Points on a hilly landscape, in no order, each with its height.
From any point a ball takes the steepest step (drop divided by distance) to one of its 2 nearest points. It stops when none of these is lower. Distance is the straight distance between rows; heights are no part of it.
Q_987: [ -8  -8 -23   2   5   7  -3   3 -16  -8  -3   9  -5 -25   7   6   9   0
   0 -10   6  -3 -12   2 -30  -9  -1   2  -3   7   9  -1  -9 -17  -6   0
  -5  -8  18  15 -11 -15  12   6   0  -7]  (h 586)
Q_709: [ -7 -16  -7   3   5  -6  23  -7  -1  -1  10 -17  15  16  -1  -6  -4  11
 -10  -3   0   5  12  -2  -9  27 -34  -6 -25 -10   3 -16 -14   2 -25 -10
 -19   9  -6   7 -11  -9  -1 -13  -8 -31]  (h 857)
Q_842: [ -7   1  -2   7   8   0  -9   8 -18  -9 -14  -2 -21 -11  -9   9   4  16
   5   1  -6   1 -25  13  -9  -7  -4  -8  -8   6  -1   9   0   3 -12 -10
 -16  12  13  11   6  18  28  18 -18 -23]  (h 666)
Q_465: [  8 -19 -20 -28   2  17  14  -7   6  14 -18  -1   5   5   7  -7  -6   8
 -31 -15   8   7   7  -4   1   9 -16 -10 -11  10  13   0   1   5  14  26
   2  17  16  17   5 -29 -10 -17  -7 -10]  (h 463)
Q_833: [ 15 -22   1  29  23  27  24   7  -7  16   8   3  -3 -26  18   1  27   8
   6  -6   1   2   7 -17 -34  11 -11  18  -8 -14   7 -11   2 -12 -25   4
   8  -4 -10  -2 -18 -10  -8  -4   8  -8]  (h 335)
Q_862: [ 10  11  10 -38 -10  -5  -6  13  24  22  14  -9  19   6 -15 -20   0 -13
   6  10   1   9   4  -3  18  15  15 -12  14  15  11   1   1 -11  11 -15
  -2 -11  -8   7   6  10 -12  10  26  31]  (h 933)
Q_966: [  3   7  -6  -6   2  -8  -5   4  14  17 -13  -7 -19   7  -3   8  -9  -7
 -14  15  16  10  12  10  25 -18  -3   8   5   4 -16   5   1  17   2  26
 -12   9  -1  -2   5  -9  20   9 -27 -12]  (h 359)
Q_286: [  5   3   8   6   2   5  -3  16 -24  10  -8  13  -5  -4 -10  14  11 -12
  -5  11   6 -22 -11  -4 -26 -21  14  -3  -7   5 -30  -2  -6  -4   2  15
 -15 -25   0   7  -7  -5  13  10 -12 -10]  (h 580)
Q_867: [ 22  18  30   0   3   5 -18  14   0   8   1  23  -9  20  15  -4  -8 -19
  14  -4 -12   2   1  25  14  -8  16  -1   1   4  -4   4   4  17  13  -6
  20  -7  -6   6  20  -3   4   4 -13  -5]  (h 393)
Q_295: [  0  -9  18 -13  11  25 -14   6 -13   8   6  10   1   4   9   4  -9 -12
  14 -11  -2   9  -7  -5  -3  20  10   4  -8   4  16  -7  27 -10 -14 -10
   8  11 -30  -2  -3  16  -7 -12  12   4]  (h 217)
Q_918: [ -5 -26  -3  15  -6 -16  21  -3  11 -14  -6 -12  -4 -20 -12   9   9  10
   2  13  15  -1  15  15   5   1  23 -14  22 -21  12   9  23  13  -3   0
   5   4   1  -7 -13  19 -10  -7  -2  -2]  (h 420)
Q_914: [-13   0 -14 -16   5  -3   6  -3  13 -10   9 -53 -20   6   3  29  16  14
   0   0   1 -12  -7   6  22 -24 -10  18  10   5 -14  12 -31  14  -4   0
 -23   3  12  -6  13   6  24   3 -21  -8]  (h 263)
Q_131: [  9  -1   4  10 -21 -13   1  -3   0 -13  19  -1  11 -18  -2  -3  -1   7
  29   9 -14  -4   9 -17  -1  -1   5  -3  16  -3  -2   7   9   1  14 -23
  19  -9 -17 -18  -3  11 -16  -2  12  21]  (h 256)
Q_545: [ 22  23  32  -4  -6   3  -8  13  -7  19  10  28 -13   8  -6 -10 -10   4
  -4  -7  -9   9   5   4  15   6 -15 -15  19   2  13   3   0   6  -7   8
  -1  16   2  -8  15 -10   3 -12   8   9]  (h 679)
Q_293: [ -2   4   5   5   1 -13   2 -16 -22 -22 -14  24  -3  -1  -8   3 -22  -3
  23   4  -8  -3  -9  -9   6  -4  13  -9 -11   1   2  12  18  10  20 -18
  11  -6  -8 -15 -14  23 -18   9   8   3]  (h 619)
Q_710: [  8   3  20   7  13  21 -11  11  10   5   5  12 -14   2   5   7 -21  -2
  13  -3 -13  -8  -5 -10   3  10  30  17   0  -1  -7   4  28  -2   0   4
   8   3 -27   0  -6  14  -4 -10  10  17]  (h 147)
Q_362: [ 31  11   9   7 -18   9  -2  -6   2  -2  19  -7   2  23 -15  -5  -6  -7
  -9  12  -8  -7  15  14  23   5   5  -5  14 -20   4  -3   6  -7  -1  17
  -4   5  26  -4  23   9 -11  -4  -9  12]  (h 709)
Q_711: [ -3  -1   8 -36   8   4  -7  23  12   3  23  -1   9  19 -25 -24  -7   2
   6   0  -4   4   4   7  26  20  -3   3  -1  19   9   5 -10 -15   1 -11
  -2   0  -1   7  -4   8 -17 -12  22  28]  (h 944)
Q_556: [ -1 -27 -24  -6  22  33  -7   3   6  14   7  -5 -12   9  18  -4   7  -2
 -24   8  15  -4   6  23   0 -14  -7  10 -15  -5 -10  -3   6  -9  24  40
 -12  14  -8  -4  11 -10  13 -11  -1 -18]  (h 466)
Q_706: [ 17  32  -2 -11   0  -9 -13  11  13   9  -5   4  -7  -7 -23  -3 -34  12
  -2   4 -16  -2  -5 -14   3  -3  -1 -15  -2   7 -10   8   9   3   3   8
  -7   5   7  -1   4   9  17   6   5   5]  (h 621)
Q_762: [-11  12 -19   5  15  -1   3  -3  13   0 -19   0  -2  -6  -4 -15  -5  -2
  -6   2   1  13  11   5  16  -6 -11  29 -19  19  -2 -14  -8 -13  13  21
  -2  16  10   2   3  -7  -1  10   0   6]  (h 464)
Q_238: [-20   7 -28   6  16  -9 -11 -11  12  -4  -1 -14  -3  -3   0  10   5  -4
   7 -11   2   1   5   8   6  -3 -18  29   6  17  -7  -4 -29  -5   6   1
   5   6  20  -2  -1 -11  -1   5  10  14]  (h 513)
Q_798: [  4  -5  -8  20   7  14  -5  16   5   3   6 -11 -20  -5 -16 -11   0  -4
  -2   1  -1  13  19   3   9  12  18   3   0  -3   8   4   1   0  -2   2
   9  -2  12  -2  -3   9  -6   4  17  11]  (h 257)
Q_37: [  1   1   5   1   5  -6 -17  10 -10  24   7   4   3  -1  -8   5  12 -16
  -3   1   8 -32  -4  -8 -20 -11  -1   3  -4   7 -12  -5 -12 -26 -17  18
 -11 -22  21   4 -13 -14  -2   5   9 -13]  (h 552)
Q_347: [-12   3 -20  -9  14 -13   5 -22   8 -10 -11  -5 -14  13   4   6   6  16
   7  17   1  12  -8   1  -4 -25 -14   7  -5   7  -6   8 -17  -6  -6  -3
 -17  -3  -8   2   8 -12  -2  -3  -4   7]  (h 330)
Q_874: [  4  -4  16  22   1  -2   0   4 -14   7   5   2  -1 -28   0   4  -7   1
  38   2  -6   2  -4 -17   4   7   6  -1  17   7   5  16   2  15  -1 -26
  14   9 -22 -29 -12  16  -5   4   6  18]  (h 332)
Q_744: [ 13   9  -3   1 -22 -19   4 -15   5   0   5  19   3 -11   9   9  -6   0
  15  13   4   6   4  -6  -1  -6   2 -16  33 -12   2   4  11   5  11   1
  21  -3  -2 -14  -9  -2 -11  -6  -3   5]  (h 351)
Q_431: [-13  -5   2   1   3 -14  -6   2   0 -18  -9  18   9  -7  -3 -15  -2   2
  25  -5 -14   1 -20  20 -23   2  -9  -8   1  20  11  -7   1 -15   6 -33
   6 -11   6   5 -11  11  -2   6   8   1]  (h 732)
Q_657: [ 14 -17  16  16  -9  -4   1   2 -12   4  -3   4   8 -13   7  -8  -4 -20
   7  -7   8   2   6 -16 -13  25  17 -28   5 -18  13  -3  19  14  11 -15
  25  -2 -26 -11 -19   5 -13  -6  10 -22]  (h 414)
Q_638: [-33  -2 -10  -1  -2  -4  -4 -18   1 -11   0  33  29   5   4 -19   0 -11
  -1 -11  -9  -2  -9  16   0  -1 -23  -4 -14  12   2  -7 -12 -13   8 -21
   6   2  10   7  -4   7  -4  19  14  -3]  (h 701)
Q_114: [ -7   6  11  16 -11   6 -23   3 -26  13 -11   5   5  -3  13   4   2 -29
   5 -12   4   1 -23  11  -6  19   5   1   5  -4  15   1   9   1  10  -8
  11   6   2  -5   6  21   8   2 -16 -16]  (h 441)
Q_591: [ -5  -9  -6   1  12   6 -11  -7 -14  -9   5   1 -28  -3 -10   4 -13  22
   1  -6  -3   7  -7  -4 -22   9 -13 -20   6   3  14   1 -12  -1 -14 -17
  -9   4 -11   6 -20 -19   3 -11   8   7]  (h 807)
Q_602: [-30 -20   9   9   0 -24   0 -14 -11  -5 -14  24  14  -6  -8 -13  -5  11
  20   5   1  12  -5  -7 -19  -5 -10 -14   4  20   5 -10  -2   1  -5 -29
  -3  10  -5  -6 -12   6   6  11   9  -5]  (h 760)
Q_412: [-18   4   6 -18  16 -17  -8  11   0   5  -5  -2   7  16 -15   0  11  -9
  -6   2   3 -20  -8  17  -7 -14   7   5   6   7 -17   0 -21 -22  -2  -6
  -8 -23  11   8  -7  -9  -1  13   0   4]  (h 514)
Q_835: [ 16  17  20   5  -9   0 -15  -9  -5  10 -10  17  -4  17   7   4 -10 -27
   0   7  -1   3  -5   4  14  -9  25   0   0 -11   3   7  24  13  10   6
  10  -1  -8 -14  17  21   1  12  -2   2]  (h 439)
Q_996: [ -8  -2  -8  -3   6   9 -11  -6  -1  25   1  -7   1  11   4   5   3 -16
 -24  -2  14   3   7  21  12   1  -9   9 -10  -6 -12 -11   5  -2   0  22
 -12  12   4  -3   9  -2  28   1  -8  -7]  (h 419)
Q_443: [ 14  -3   3  -1 -18   0  -1   0  -3 -12   7  -2   2 -18 -25   5   8   0
  31   6  -1  -9   7   5  11  15  13 -10   7  -8  14  11  27 -23   0 -11
  -5   9   7 -11  -7  27 -21  -2  -5   1]  (h 520)
Q_304: [  7   9  -6  -7 -20   3   3  -1   5  -4  15 -17  10   4   2  10  -8  16
  -9   2  -1  -8  -8 -16   7   6 -16  -6  17  -5  -6   0  -6  -4  -9   7
 -15   0  14  -3  17  -7  -2 -13 -10  10]  (h 408)
Q_329: [-12  -1   7   9  -5   6  -1  -1 -29 -10 -25  24 -15   0  -5  10  -8   1
 -10  -4   1  -6 -21   9 -13 -19  16 -10  -8   4  -3   9   0   4  16   1
  -3   4  22   8  -5   8  24  13 -15 -12]  (h 627)
Q_319: [  1   7  -1  11 -15   0 -14 -23 -23  -2 -10   3  -2   8   1  18  12 -34
   4  -3   7  -7 -11  15  16  -2  14   9  -2  -9  11   3  10  -1  12 -10
   6  -6   8   3   0  27  -9  20  -8  -4]  (h 484)
Q_532: [ 25 -10 -15  16  -8   7   9   9   7  -3   8 -11   8 -12  -3 -15  -8  -3
  -7   5   1 -26  23   7  -4  11  18 -10 -10 -22  -5  -9  15  -3   8   9
   0 -18  19   7 -12  14  -6   1  -6 -18]  (h 754)
Q_622: [  7  20   7 -15   4   1  -5   5   1  17   1  20 -19   2 -12  -3 -17   7
   5  15   0   5   2   9  10   1   5 -14  17   9   3  19  13   2  -5   4
   5  18   2 -18 -11  19   9  -8  14  13]  (h 658)
Q_896: [  3 -13 -30 -18   1   3   7 -21  12  -5 -14  29 -14   0  19   6  14  -4
   0   3   6  14  -3  41 -10 -20  -9  -3   6   3   1   6   1   1  12  13
   4   1  13   7 -11 -14  -2 -12 -16  -3]  (h 583)
Q_146: [-12  -6  -2   1  11  -1  11 -19  -8  12   1 -18  15   8  -2  -4  18   7
  -6   0   3   5  11 -13  -4  17 -28  12 -10  -9  11  -9 -11 -20 -16   7
 -15  13  -2  -4   5 -10  -6 -10 -13  -9]  (h 843)
Q_863: [ -4   0  -9   4  16 -12   4  -2   7   3 -11 -29 -10   8  -6   8   9  17
  -8  13  -8 -21  -4 -11   0 -20  -6  14  10   4 -16  15 -27  10  -6  16
 -26  -2  15  -7   0 -11  24   0 -21 -11]  (h 385)
Q_130: [-25 -13  12  -1   9  -9   5 -10  -9  -7 -10  -2  -8   4 -17   1   2  11
 -10  -9   2   8   1  -3 -11  17  -6   6   1  -2   8  -1 -10 -14 -11  -1
 -12   9   0   2  -5  -5   1   0   8   6]  (h 828)
Q_440: [  9  -6  -6   1 -13  -3   3  15   7   3  -4 -22  12  -3  -1  10  -1  -6
  -7 -16   6  -8   6   0   2  28  16  -7   3 -15  15  -5  -2  12 -12 -13
   6  -3  -3  18 -16   3  -7  -9  -9  -8]  (h 287)
Q_791: [-12   2  25   2 -12  -8   2  -8 -22 -14 -16  23  14   6 -13 -30  -6  -9
   1  -2 -10   2  -9  -4  16  -5   5 -14  -9   6  10  14   2   8  18 -22
   5  -1  10  -9   5  20 -11  19  13  12]  (h 660)
Q_255: [  0 -22 -35 -24   3  14  16 -11  15  -4 -17   9  -2 -15  20   0  11   9
 -13  -7   2  10   5  19  -8   3  -8   2   6   7  15  -2  10  -5  19  22
   8   9   5  21  -9 -29 -16 -18 -12  -2]  (h 521)
Q_782: [ -1  30   6  -2   1 -17 -12   1  10  -3 -12  24  -8  -9   3  -8 -27  17
   6  13 -21  -6 -12 -11 -20 -20  -7  -8   2   6 -21   2  -1   1   8  -3
   9   7   5  -3  -7  -4  21   5   1   0]  (h 568)
Q_85: [ -8   5   9  15  10  -4  11  -2   9  13  -7   4 -25  -1  -6  -1  -6  10
 -13  25  -2   5  -2   7  14 -17  -8  16  -1 -15 -12  14   2  15 -16  20
 -14  13  -7  -6   2  10  17   0 -20  -7]  (h 290)
Q_805: [ -9   3   3  -8  -7 -15  15   1  14  -9   5 -22  23  22   1  -4  -8   3
 -14   1  -1   3   6 -14  10  13  -9  -6 -16  -3   0  -3 -22   7 -17 -20
 -13 -14  -7  11   0 -14  -3   2   4 -14]  (h 875)
Q_145: [-28  -6  22 -11   1   0  -5  13 -12  -1  -5  29  31   1  -5 -37  -3  -1
  -1 -25 -10   8  -7   4  12   9 -11   2  -9  12   7  -3 -12  -3  11 -22
   9   3  15  -2   6  20  -5  11  24   2]  (h 680)
Q_960: [-23 -20  27   8   2  -5  12   2 -24  -9  -6   0  -4  -1  14  15  23  -3
 -13   5   5   4 -26  10 -26 -10   5   4   1  -6 -10   5  -2  15 -12 -21
   0  -7 -30   3   0 -10  14  -4 -20 -14]  (h 448)
Q_926: [ -8  -9  -6  -4  19 -30   2  14  11  13  -8  -5   1   4  -3  14  16   1
  -1  -3  -5 -33 -10   5 -21 -19  -2  16  17   8 -20  -4 -23   2 -13   3
   0 -15   5 -13 -10 -11  17   3 -10  -2]  (h 459)
Q_364: [-12  -1 -24 -15   5 -30   6 -44  12  -2 -12 -31  12  19  -4   0  -5   9
 -10   9  -2  -1   1 -12   6  -3 -20  -7  -4  13   0   1 -17 -15   6   5
 -16   4   2   3   1 -15 -13   5  -6   0]  (h 128)
Q_228: [  2  10   3   3 -12  23  -4  -2   7  -4  13 -14  -6   0  -5 -11  -3  17
  -3   4   2  13   9 -22   0  16  -1   0  26  11  10  -3  -8 -10  17  20
  13  12   4 -13  11 -16  -5  -8  19  53]  (h 284)
Q_155: [  3  17  13 -22   2  14 -20  -3  -8  -8   2  20  -4  17  23  -6  -1 -15
  -2 -22   2  10  -9  12  -2  -7  -4 -15 -13  10  -5 -13   7  -4  14   1
   7  -4 -14  14  27  10   7  18  21   5]  (h 349)
Q_946: [ 32  13  18   4 -22   7   0 -12  12  10  16  16  -5  23  15   0  -5   2
  -3  11   4   9  19   4  19  -4  -9  -5  18  -8  10  -3  13  11  -3  22
   3  12   2 -15  26   3  -5  -9   0  11]  (h 693)
Q_628: [-10  -4 -11  -3  -1  13 -16  -1 -17 -12 -18  24  -7  -7  14   8   0 -13
   1 -17   6  -7 -21  11 -11 -17   9 -11 -12  20  -4  -9  -7  11  16   1
   4 -14   8  14  -7  -1  10  20  10  -9]  (h 624)
Q_947: [  4   2 -28  12  -6  -6  11 -14   9   0   1 -16  14 -23   7  25  11 -11
  22  -3  14   0   8 -35   7   7   9  27   9  -8   4  -6   6   4 -11  10
  -1   2   2  -4 -16   1 -13   6  -3   4]  (h 236)
Q_814: [ -4  -4   4  -2  -8   4   1  27   8 -11   9 -26   2  -3  -6   3  15   5
  -2 -24   0   4 -10   8  11  13   2  -1  16 -11  11   9  -6  10 -23 -15
  -9  -2  18  14  12  -3  10 -11 -10 -12]  (h 212)
Q_454: [ 17  18   2   8 -21   7  -5  -1   3   1   6  -6  26  -9  10  -2 -11   7
  -5 -15  -6   2   1 -30   0  13 -16   0  -3  -3  -5 -10  -7 -14   1   8
  17  -6  18  14  11 -18  -3  -4  -2   1]  (h 390)
Q_619: [  2  14  10  25  -2  -5 -14   9   1  -2  -3   4  11 -10  11   6  -2 -13
  23  -3  -7   0 -13  -8   1  11   7  19  -3   1   3   5  18   7  -1 -17
   1   5  -9 -21   4  17  11   2 -10  -5]  (h 395)
Q_49: [  7   1  -1 -19  -6   6  21   2   4   3   4 -28  15 -11   5  22   9   8
  -7 -23  12   0   8 -27 -11  29  -6  -1 -11 -13  10 -16  -2 -10 -34  -5
  -7  -2 -11  19 -12  -8  -6 -19  -7 -10]  (h 358)
Q_214: [-20  -5 -22   7  -8 -15   9 -22   5  -7 -11 -18  34 -13  11   3   9 -17
 -14  -9  13  -3   9  10   3  15   0   9 -20 -15  -7 -20   9   6  12  -7
   3  11  -6  13  -6  12  10   5  -9  -9]  (h 384)
Q_598: [  0 -18  14  13   9   1  24   9 -15  -4  -7   3  -4 -19   9   8  30   7
   0   2  -8   3  -7   6 -29  -3   6  12  -1 -15   9   3   5  -1 -11  -6
   7  -7 -16   4  -6 -19  -2  -8 -13 -10]  (h 389)
Q_888: [  0 -15  -9  -6  -9 -10  15  -7 -10  -7  -9   9  -2 -25 -28   0   9  12
   7  11   9   8   6  -6  -4   3  17 -19  12  -4  15  15  25  -4  -1  -5
   1  12   4  -8 -13  10 -15  -2   7  15]  (h 472)
Q_820: [  7  13   8  11 -32   9  -2  17   9  -1   7 -15  27 -20  -2  -6  -7  10
  -6  -4  -1   5  -1 -26  -4  33  11  -6   8   7   8  -8  -6  -1  10  -3
  20   2   6  -3   9  -7  -4  -9  14  34]  (h 339)
Q_77: [ 11  -1  12  -4  13  31  -1  22  10  -1   9  10 -14  16 -14  -8 -11   6
  -5   2  -8   7  14 -10  14   3  21  11 -10  -1  -1   7  12   6  -3  22
  -1  -2  -8 -10   4  12 -14  -7  22  26]  (h 210)
Q_677: [ 14 -11   0   4  -4  11   4  -5 -25  -7  -7  -2 -26   1 -13  13   4  -1
  -3  13  14  -6  -3   3 -16 -21  21 -14  -7  -7  -5   5  -2   3 -13   7
 -23 -26   0  13 -12 -12  -2  12 -16  -7]  (h 554)
Q_271: [ 30  -1  -4   9 -12   3   7   3   7  -8   6 -14   5  15 -12  -2   1   2
 -11   8 -16 -28  16  11   3   4  21 -16   8 -27 -15   3  10  -3  10  14
  13  -7  22   0   7  12  -9 -14 -23   1]  (h 731)
Q_391: [  6 -24  12  22 -18 -13  17  -4   4  -2   0 -11  19 -15 -13  -9  -5  -4
   3   9  12  10  25  -6   9  29  16 -18   6 -15   9   0  13  20   3 -10
  10   9 -17  -9  -8  16 -16 -10   7  -3]  (h 361)
Q_343: [ -3   7  -5  26   4  19 -10   4   3  -1  28 -32 -18   0 -12 -21   2  15
   1  11   3   9  12  -7   9  -2   0  15  19   6  11  10 -14 -12  10   6
   1   6   9  -8  19  -7  -5   0  26  21]  (h 231)
Q_998: [ 17   1   3  11 -14  -6   1  -8  -4   7  -1  18 -19 -10  25   8  -9   1
 -10  -4  -1   8   3  -1 -10 -10  13 -12  22  -9  -2   0   7  28  14   8
  29   1  -8  -3 -12 -30  14 -15 -10  -1]  (h 430)
Q_963: [  3   7  22   4 -20 -11   2   8   9 -13  12 -28  43   3   3 -18  -2  -4
   2  -3  -5  -4   7 -17   4  24   0   0  -8   1   7 -11 -25   3  -7 -39
   1 -10 -13   9  -8  10  -9   1  16  -1]  (h 891)
Q_928: [ 21  12   1  14  -8 -12   3  -7  -3 -24  -9   4   7 -13 -30  11  -9   2
  22  14  -8  -6   3 -18   6   3  16  -4 -14  -8  -3   9  19   3  -4  -4
  -8  -6   3  -6 -11  28 -20   9  -7   9]  (h 566)
Q_55: [  8  13   7 -28  13   4   3 -20  -4  -6  -1  34 -11  24  20  -2   3  -8
  -3  -2   0  10  13  10  -1 -12   0  -6  -8  10  -1   1   1  10   6  12
   8   2  -6  -1  13  -4  -9   7  24  19]  (h 403)
Q_917: [ 26   2 -10   6 -10  14   8  13   8   2   2 -20   0  -4   5  -9   6  11
 -24   9  -7   3   3 -15 -14 -11   2  -6   4 -11 -19 -21  14  -3   8  27
  -1 -17   9   5  19 -15   3  -6 -14  -5]  (h 796)
Q_687: [ -2  13  -8 -24  -8  -8 -12 -24  15   2   7 -20  12  31   3  -2  -9   5
 -17   5   3 -12  -5  -2  18   4 -17  -5   6  15   4   5 -23  -4  15   9
 -13  -1   6   3  16 -22  -7  -7  -2   7]  (h 312)
Q_724: [-17 -20 -21  -9  30  23   2   9   2  -6  11   2 -15  16  14  -4  -4   9
  -8   1  -2   1   1  17  -7 -13 -18  16 -35   4 -28  -7  -3  -3   7  16
  -6   8 -16  -3   1  -6  13 -15   4 -21]  (h 512)
Q_105: [ -9   2   4  -6   4   6 -11   3   1   4  -6  24  -9  -8  21   6 -15   6
 -13  -5 -11  -2 -17  11 -12 -10  -5 -13  17   2  -7   3   4   5  12  -9
  24   2   7  -4   1 -16  24  -8   3   4]  (h 497)
Q_104: [ -3 -24   6  -1  -8   8  -1  -1 -23  -9   0   7  -7   1  14  20  20  -3
 -18  -1  17   0 -14   5 -29 -14   8 -26  -6 -13   6   5  -4   9 -12 -10
  -4 -28 -12  14  -6 -21   6  -1 -13 -30]  (h 503)
Q_54: [ 19  -9 -18   1  -1   2   1   3  13  12   1  -9  22  -7  14   2   8  -5
  -4   5  -1 -22   4   4 -21  -6   0  -1  -3 -13 -22 -23  15 -14   5  13
  -1 -15  11   7   5   0   6  -3 -18 -21]  (h 777)
Q_985: [ -7  -2 -22  13  -7 -21  18 -23   5  -1   1 -11  16  -8   0   8  11 -13
  -1  18  12  -6  23  -4   7   7  -6  17  -4 -18  -3  -3  17   1   2   8
  -6  12  -4 -14  -3  10  -5   7  -4  -5]  (h 310)
Q_67: [  5   0  14  -7  28   5  11  -1  -6   3  -7  25 -14  32   4 -14  -3  -5
 -12  -2   2  -1  20   9   0 -23  -9   1 -19   5  -8   3 -12   3  14  21
   6   3  -3  -8   1 -21  -6   6  10  -5]  (h 450)
Q_811: [  6  18   3  11  24  -4  -5  19  14  -2   8 -10 -15   5 -19   2  -2  -2
  21   6 -10   4   3   7  24  -7 -11  32  -8   6 -11  -5 -13   3 -15  -6
  -7  -5  -6   4   1   0  -8   7 -10  -5]  (h 289)
Q_606: [ -6   0 -28  -3  -3  10 -12  -6  -2   6  -1  -3  -1  -7  14   7   5 -19
   0 -20   8  -4  10  -3  -2   0   6   9   0   2   2  -3  -9 -18   9  14
   5  -1  20   3  -4  -9  -6   9  15   4]  (h 551)
Q_333: [ -7   3  10  -8 -14 -20   2   7  13   8   2  -7  43  -6   3 -24  -7  -8
   9  -5  -2   9  -4 -21  -6  21  -6  -2  -7  16  -3 -16  -9  -9  10 -17
   5  -6  -9   3  -5   7  -1  11  21  12]  (h 904)
Q_94: [ -7 -15 -17 -23 -10  15  10   0   5  11   7 -19   1   1  14  13   2   4
 -20 -14  20   9  11 -15  10  15  -6   1   0  -2  14   2   8   6 -16   8
  -9   0  -2  15  12 -20 -11 -20  -6 -13]  (h 412)
Q_180: [ -8  14 -18 -28 -17  -5  -7   1  19   0  17  -7  32  -2   0 -14  -8 -13
   9  -4   4   9  -6   5  21  21  -4  -1  -3  17   9 -12   4  -2  12 -23
   1  -1   4   4   2  20  -8   8  32  14]  (h 919)
Q_408: [ -9   7  22 -21   5  17 -10   4  -9  -7  -9  21  -2   9  20  -5  -8  -8
  -1 -20  -8  14 -22  -1   5   7  17  -5  -9  13   9   7  28   2   8 -14
   5  13 -21  -7  24  23   3  -8  10   8]  (h 283)
Q_491: [  2   9  12  14  10  -6   6  23  12   0  10 -10 -25   0 -12   2  11  23
   7  15 -14  -3  -5   7  10 -31  -8  12   3  -6 -13  13  -6   7 -18   0
  -7  -5 -17   0  11  -5   8  -5 -22 -11]  (h 211)
Q_808: [ -2  -8  -1  -8  33  10   6   5  -1  -3   4  23 -31  24   7  -6 -10   8
  -1  15   3   0  -7  23   0 -33 -12  -4 -11  -1 -21  10 -10   2  -3  20
  -4   0 -15   0  -3 -13   4 -14 -11  -8]  (h 501)
Q_19: [  4  14  17   2  18   2 -14  23   9  10   5  16 -11  20  -2  -8 -13 -22
   6  -8  -9  -5  11   7  23  -6   4  18 -16   4  -8  -3  -9  16   3   0
  13  -2  -2   8  -9  -1   4  10  -3  -4]  (h 347)
Q_420: [  6   2  -8  28   3   4  12  -2 -15  14   4 -10  -2 -22   7  20  21   1
  15 -10   2 -10  12 -21 -14  -1  -1  22  -3 -15   8  -9 -13  -5 -29   8
  -3   1  -4  -5 -11   0  -4   4  -2   1]  (h 294)
Q_517: [-11 -12  12   9  12 -25  -3   2  -7  -2   6   9 -10 -12 -14  -1   1  23
  14  10  -3  -1 -10 -12 -30  -4  -4 -20   7  10   4  -4  -1  -4 -20 -23
   0  -9 -25 -16 -18  -4   9  -1  14  14]  (h 783)
Q_259: [-18  11  -5  -2   3  -7  -1  -8  -3 -12  -8   9 -11   7   0  -6   1   7
  -1   0   4  14 -11   8  23 -21 -18  14  -9  10  -9   6  -7  -7   2  10
 -12  17   6   8  23   4   1  15  -9  -1]  (h 415)
Q_991: [-14   1  -3  -2  -2  -1   2   9  10 -12  24 -45 -12  -5  -5  17  19  11
   6  -5   2   2  -9   1  16 -16  -8  20  12  -3   8   8 -14  13 -25 -16
 -21 -15   7   0  16   1   6   4   2 -15]  (h 115)

Call two points neighbours if one is among the 2 nearest of the other. Go from one point of each pair to the other, from neighbour to neighbour, staying as low as possible. Name the highest point that can't be avoided.
Q_710, Q_491: Q_724
Q_710, Q_364: Q_304
Q_947, Q_391: Q_657
Q_491, Q_131: Q_319
Q_947, Q_991: Q_214
Q_710, Q_343: Q_798
